Each row is a point on a landscape with many valleys, with its height.
A ball rolls from a point to the lowest of its 2 nearest points, and stops where none of them is lower. Distance is the straight distance between rows; heights are no part of it.
j_713: [-19  -4  -4  20  75  45   7 -17  30 -30 -47 -28  -4 -15 -10  11 -19  48
 -27 -55   7]  height 480
j_586: [ -7  34   3 -42   4 -13  66  21 -16 -65  29   5  14  71 -15 -30  22  57
 -12  28 -29]  height 693
j_88: [ -7  -6 -33   2  -8   4 -40 -37  16  40  54 -23 -15 -68  30   2  41 -61
 -15  59  14]  height 514
j_377: [ 55 -60  24  26  12  28 -14   1  12   0  37  28  12  -2  57  -5 -22  19
 -15   3  32]  height 574
j_655: [  6  24  51  35  -9  11 -28  28 -41   1  17 -10 -34  29 -14  76 -23  79
  -6   0  26]  height 314
j_437: [ -8 -57  23   9  27   2  -5   9 -32  44 -13 -17   1  43 -37  58 -55  52
   5 -39 -24]  height 332
j_221: [ -8 -42  69  -6  21  27  25  41  38  11  44  33  28  12 -36 -10   1  -1
   4 -31  11]  height 806
j_312: [-14  24 -36  42 -15   7 -17  27  -6  23 -83 -34  28 -15 -43   6 -19  43
  44 -29  -8]  height 147
j_413: [ 49   0  19 -27  -2 -29 -26   8 -23  -1 -54  15   4   4 -84  15   2  32
 -13  16 -56]  height 266
j_182: [ 31 -67  -9  27 -35  16   6  58 -16 -17  -4  23   9  -2 -21  29  20 -84
  19 -13  58]  height 666
j_48: [ 60 -68  -4  54 -59  -4 -11  71 -40  28 -11 -29  24   3   3  -6   4 -86
  -9  10  13]  height 685
j_894: [ 22 -36  30   0 -58  -8 -75 -28 -50   9  48  13  21 -20  91  34   1  -1
  44  58  20]  height 720
j_755: [-24  -1 -67 -15 -60  29  -1   5 -20 -40  -2  -7  -7  12 -42  10  16  33
  26 -72 -29]  height 556
j_685: [ 53 -30 -22  30   8  27 -27  19  29  41   9   8  -9 -39  17 -23  20 -13
 -56 -18 -36]  height 334
j_771: [ -9 -36 -17 -40  23  22  41  23 -12  50   2 -60  -3  50  29  19  29 -23
  -4  59   1]  height 648
j_240: [-25  37  25  16   6 -43  18 -18  -9 -52  53  27 -66   2 -46  11 -43  82
  20  25  27]  height 80
j_310: [ 45 -25 -40   9   4  19 -38  14 -14  27   8  36  39 -15  18 -39  42 -76
 -34 -14 -24]  height 390
j_668: [-41  -6   9 -25 -24   0 -57 -42  26  30  50  -7  27 -41  20 -53  30 -66
  25  41  21]  height 454
j_511: [  4 -17  22 -46 -17   6 -46 -34 -26  35  34  12 -15  20   4 -43  15 -55
  37  13  48]  height 393
j_232: [-37  30   2 -64  23 -73  41 -25 -34 -64  35 -14  -1  55 -46 -32  -1  63
 -73  11 -22]  height 641
j_526: [-13  27   0 -62  27 -50  25 -58 -49 -56   0 -34  22  26 -29  24 -23  57
 -78  11  25]  height 604
j_750: [ 47 -26   8  44 -42  14  20  23  22  24 -11 -15  23 -11 -70  -2 -25  41
 -11 -55 -72]  height 373
j_540: [ 17  18  38  12   4 -20 -13  29 -14 -16 -46  45 -10 -11  21  67 -43  62
  33 -11  22]  height 248
j_657: [ 26 -12  -4 -30 -43  -5  -8 -34 -45  44   6  19  19 -11  48  58 -14 -22
  18  85  17]  height 745
j_772: [-18  24 -17  -2  33  22  42   2  29 -10  18  50  23   0  36  17 -27   0
  49  71  34]  height 372
j_483: [ 20   2 -27 -22  20 -14 -50  26  -2  28 -43  38 -54 -15  19   8   7 -64
   7 -87 -11]  height 299
j_140: [-26  44   7  22  36   8  28 -52 -64  -7  11 -13  18  42 -57  31 -14  26
   5 -10 -22]  height 425
j_448: [-10 -13   7 -14  22  18 -57  -4  -1  31  -2  -5 -51  25  13 -26   7 -70
  31 -52  30]  height 347
j_72: [  4 -11 -41 -26  31  34 -14 -18  -4  11   7 -30 -16  -6   8  62  -3 -18
 -23 -29   2]  height 524
j_172: [-77  63  -3 -23 -49 -24 -11  45 -26  25 -58  13 -22   2 -47  -3   0  43
  46   8  26]  height 676
j_519: [ 52 -31 -35  14 -28  33 -47  42   8  41  34  20  -5  -5   1 -29  39  31
  13   8 -22]  height 275
j_967: [-26  -6   2  31 -43  56 -17 -22  13  27  -6 -12  24 -34  41 -25  -7 -19
   1 -14  38]  height 449
j_786: [  4 -12 -28  64  72   6  11 -26   3 -44   5   1 -13  16 -13  19 -31   6
 -19 -69 -11]  height 512
j_584: [  7  50   2 -20   5   3  45 -78 -15  -1  13  16  34 -11 -41  17  -7  29
  10  49 -45]  height 468
j_807: [ -9  18  14  -8 -54  16   4 -39  56   1  31 -46  36 -15  63 -40  15  36
 -41  66   3]  height 567
j_376: [ -6  12   2  63 -58  25 -24   5  25  26  12 -23  36 -65  48 -40  -7  32
 -41  38 -14]  height 501
j_284: [ 34 -37  60  39  -8   3 -32  55 -16  51 -14 -34 -12  53 -15  67 -23  40
  -2 -13 -12]  height 315
j_183: [-43 -35  35 -60  39  13  43  26  43  -7 -10  34  34  13 -12   3 -20  26
 -16 -54 -19]  height 790
j_963: [-33  17  49 -48  -8 -15  42  10 -29  30  12  16   9  88  13 -28 -33  20
  19  19 -12]  height 518
j_888: [ -7  19  36 -19  59  -4  39 -68  51 -33   3 -40  15 -17 -36  12  14  -3
 -42   3 -47]  height 392
j_889: [-33 -29 -19 -37  18 -13  39  39  14 -65   9  19  26  17 -33  31  -4  66
 -28 -39 -19]  height 770
j_102: [ 23   2 -18 -16 -22 -50 -26 -52  32  23  67  18 -21 -62 109   5  -1   5
   1  32  41]  height 589
j_962: [ 27  42  42  -5   5 -37 -42   1 -23  44 -34  48 -32 -32  -7 -24  10 -56
 -27 -35  13]  height 238
j_898: [-55 -11 -19  -5 -17  -7  65  50 -24 -80  41  22  -3  50 -31  13  12  19
  -6 -18 -54]  height 741
j_354: [ 26 -27 -40 -12 -48  55 -50  69   2   9  15  16  44 -36 -15 -20  60   1
  39 -27  22]  height 350
j_523: [ 37 -66 -16  49  15  16  11  24  35 -65 -24   2  -4   3   5   4  21 -86
  14 -44  22]  height 636
j_475: [-34   1 -50  31   6  68 -27 -16  20  49  13 -43  -1 -51  23  43   3 -23
 -32 -15  19]  height 492
j_270: [ 16 -55 -24   2   4  -8  35   4  12   9   3 -33 -15  26  24  -6  -6 -76
 -15  73 -37]  height 672
j_802: [ 42 -35 -23  20  41  31  11   8   0 -56 -22  36   9  13   3  38  -3 -27
  49  15  27]  height 594
j_262: [-39  16  13 -40  29  19  57  -3 -31  13   2 -13   9  73  43  -8 -42  21
  -1   9  65]  height 562
j_481: [  6  14  -9 -26   4  25  11  24  22 -63 -29 -23 -28  24  -2 -63  48 -31
  25 -11  19]  height 707
j_363: [-27  54  33 -38  42 -32  16  17  17 -17 -50   6 -13  36  55  12  -4   6
  -9  -7 -48]  height 346
j_353: [-12  -6  40 -38  36 -28  25 -14  13 -50 -54  -6  22 -15 -51  16  -6  21
 -27  27 -48]  height 325
j_498: [-18  54  63  46 -41 -12   5  25 -27  52  -8 -21  23  48 -28 -44   6 -39
  13  31   8]  height 703
j_490: [-17  35   5  17  23  -3  42  -4  25   0   8  34 -22  -4 -25 -36 -17  50
  35  36  30]  height 245
j_622: [ 25  35   7  27 -24   0 -21 -14 -64  23  -4  17  27  15  -1  40  21 -55
   6  42 -14]  height 730
j_103: [ 12  -3 -54 -11  -5 -19  10  13 -28 -36 -35   3  41  -4 -95  33   8  32
  33 -58 -67]  height 528
j_133: [ 26  54  -5 -17  33 -27   7 -46  -5  63  25  14 -48 -41  -7  37   0  20
 -57  18   1]  height 370
j_478: [-44  49  19 -51 -12 -22  29 -71  -1  14   3  25  -2 -22 -17  43 -16   4
  23  10   7]  height 511
j_96: [-14  -2 -11   3  27 -27  21 -41 -33 -64 -24 -30 -18  18 -51  11 -44  53
 -88 -40 -21]  height 569
j_156: [-34  18  41  27  -6 -16  29  50  32 -20  35  40 -17 -18 -40  22  -4  -4
 -14 -29  50]  height 825
j_896: [ 28   4 -30 -36  31 -12   6 -21  27  18  14   0   1 -42  48  -9  48 -39
 -25  50  48]  height 516
j_428: [-19 -25 -14 -14  18  25  20  33  -3   0  32 -13  19  57  35 -23   6 -32
  13  36  58]  height 611
j_984: [ 23 -39 -22 -37 -35  34   2  42 -24 -12 -39 -10  64  -5 -14  -3  16  -7
   6  -1  -7]  height 424
j_912: [ 24   8 -12 -23  17 -16 -12  31 -33  49 -88 -17  21   1 -36 -32  24  -6
  -9  42 -27]  height 240
j_26: [ 19  41 -19  55  26   5  25 -21 -40 -45  32  20 -51  26 -41  43  -8  58
  27  16  38]  height 258
j_753: [ -3  35  54  67  -8   0  22   4 -30  36 -28 -10  28  23 -15  22 -19 -87
 -11  17   8]  height 714
j_432: [ -8 -14  11 101 -12  25 -14  17  36  25   1   0  28 -15   5 -27  -8 -22
  44 -27   7]  height 411
j_681: [ 21  -4  -6 -35  -6 -95 -27 -49  54  37  89 -29 -17 -44  75 -80   4 -48
 -23  41  -6]  height 555
j_911: [-65  34 -45 -55 -17 -12 -15  19   2 -19 -17  10 -82  -3 -22 -41   6  43
  20 -51   7]  height 625
j_567: [ 14 -57  -8  31 -64  22  31  35  -1  14 -13 -57  21  36  27   3   0 -78
 -14  33 -14]  height 690
j_255: [  6  35  -4  15  49  -8  -3  10  30 -19 -73  31   9 -16  31  17  19 -12
  19 -15 -50]  height 259
j_814: [-73  39  25  12 -46  21  22  48 -16  33 -42 -27  -6  23 -54  -1   5 -16
  30   9  32]  height 689
j_831: [ 13  20  -2  -6  53  27  23   9   2 -35 -54 -45  15  51  39 -73  27 -16
 -26 -46  22]  height 743
j_351: [-12   4 -54  -8 -46  11  24  31  -3 -18   7  31 -56  32   4 -39  10  14
  23 -65 -38]  height 590
j_727: [-65  44 -38 -42  -3 -38   5  41  -3 -30 -70  38 -30 -33 -21  25  -8  17
  19 -10   9]  height 656
j_923: [ 15  25  10  24  19  -1 -24  39   9   3 -36  31  18  -3 -26  30 -19  52
  57 -28 -44]  height 188
j_530: [ -1  12 -19  34 -29  18  -4  18   8  47 -60 -12 -18 -16 -34 -43   3  17
  10  22 -21]  height 189
j_915: [ 35  29  10  -1 -27 -17   4 -25 -28   7  -5  39 -33 -46 -14   9  -5 -14
 -52 -19 -15]  height 306
j_101: [  7 -10  22  -4 -25  -4   5 -74  48 -13  -6 -12 -20  -5 -31 -12  21 -13
  40  24 -40]  height 645
j_518: [ -4   0 -29   9 -57 -52 -31  -3   5  -1  77  -6 -39 -58 104 -57   4 -44
   2  74  33]  height 649
j_214: [  1 -42  10 -28  48  -2   0  12   8  -5 -15  19 -18  12  16  68 -21 -26
  14  -8   4]  height 554
j_29: [-23   7  36 -52   5 -28  20  15  12  37   3  59  -5  22  45  10 -24   5
  39  43  10]  height 467
j_410: [-29  37  25 -15  65  -7   0  -6  16 -58 -22 -28 -25  26  25   7  14  28
 -33 -70 -27]  height 426
j_119: [ 25  -3  15  82 -63  34  10   7  52   2   5   1  52 -25 -57  11   6  -5
  32 -63 -17]  height 391
j_672: [  3  11 -50 -19   7 -54  31 -44  49  73  66  -5 -51 -24  65 -64  14 -30
 -28  34  23]  height 505
j_69: [ -4  25 -13  29  57 -24  -5 -31 -47 -71   1  24   8  12 -88  22 -35  57
  13 -16  24]  height 367
j_117: [ 22  15   0  12 -13  21 -24 -51  27 -61 -27 -14  -4  -5  -2 -22  39 -39
  48 -34  -7]  height 669
j_539: [ 42 -55   0  18  30  33  -6  25  -8  -5  -8   4  25  -6 -55  55 -42  29
 -17 -80 -49]  height 353
j_648: [-19 -36 -61  22  42 -19  -9 -27  17 -57   4 -42 -55   8 -43   4 -38  44
 -58 -81 -20]  height 541
j_773: [ 12  10  34 -10 -42  16   4 -45  42  22  51 -36 -18  -3 -11  -5  26  -5
 -21  37  -6]  height 621
j_641: [ 22 -32  25 -26  -9  14 -40 -14  18  18  16  14   9 -43  98   0  13  14
 -21  12   2]  height 521
j_337: [-20 -36 -17  17 -46 -30 -66  11 -55   8  49  -3   4 -46  92 -37 -27 -37
  15  62  22]  height 688
j_471: [ 25 -49  31  53   4  14 -39  -7  19  -5  40 -29  -2 -22  72 -60 -41  35
  -3  30  64]  height 609
j_793: [  5  46   1 -18  41 -47  28 -55  57  53  29   9 -11 -41  46   1  31 -34
 -28  21 -11]  height 438
j_955: [  6 -22  26   7   0  20 -73 -27  -9  -4  -8 -66  40 -15  70 -61  11  15
  14  32  68]  height 642
j_405: [-10  -2 -18 -43   0  20  16   1 -22 -42  -9  28  41  -2 -55  -3  35 -14
  31  -3 -55]  height 487

For each start below, name the point where the ball stops.
j_351 -> j_519
j_183 -> j_312
j_214 -> j_312
j_481 -> j_312
j_955 -> j_312
j_567 -> j_240
j_622 -> j_519
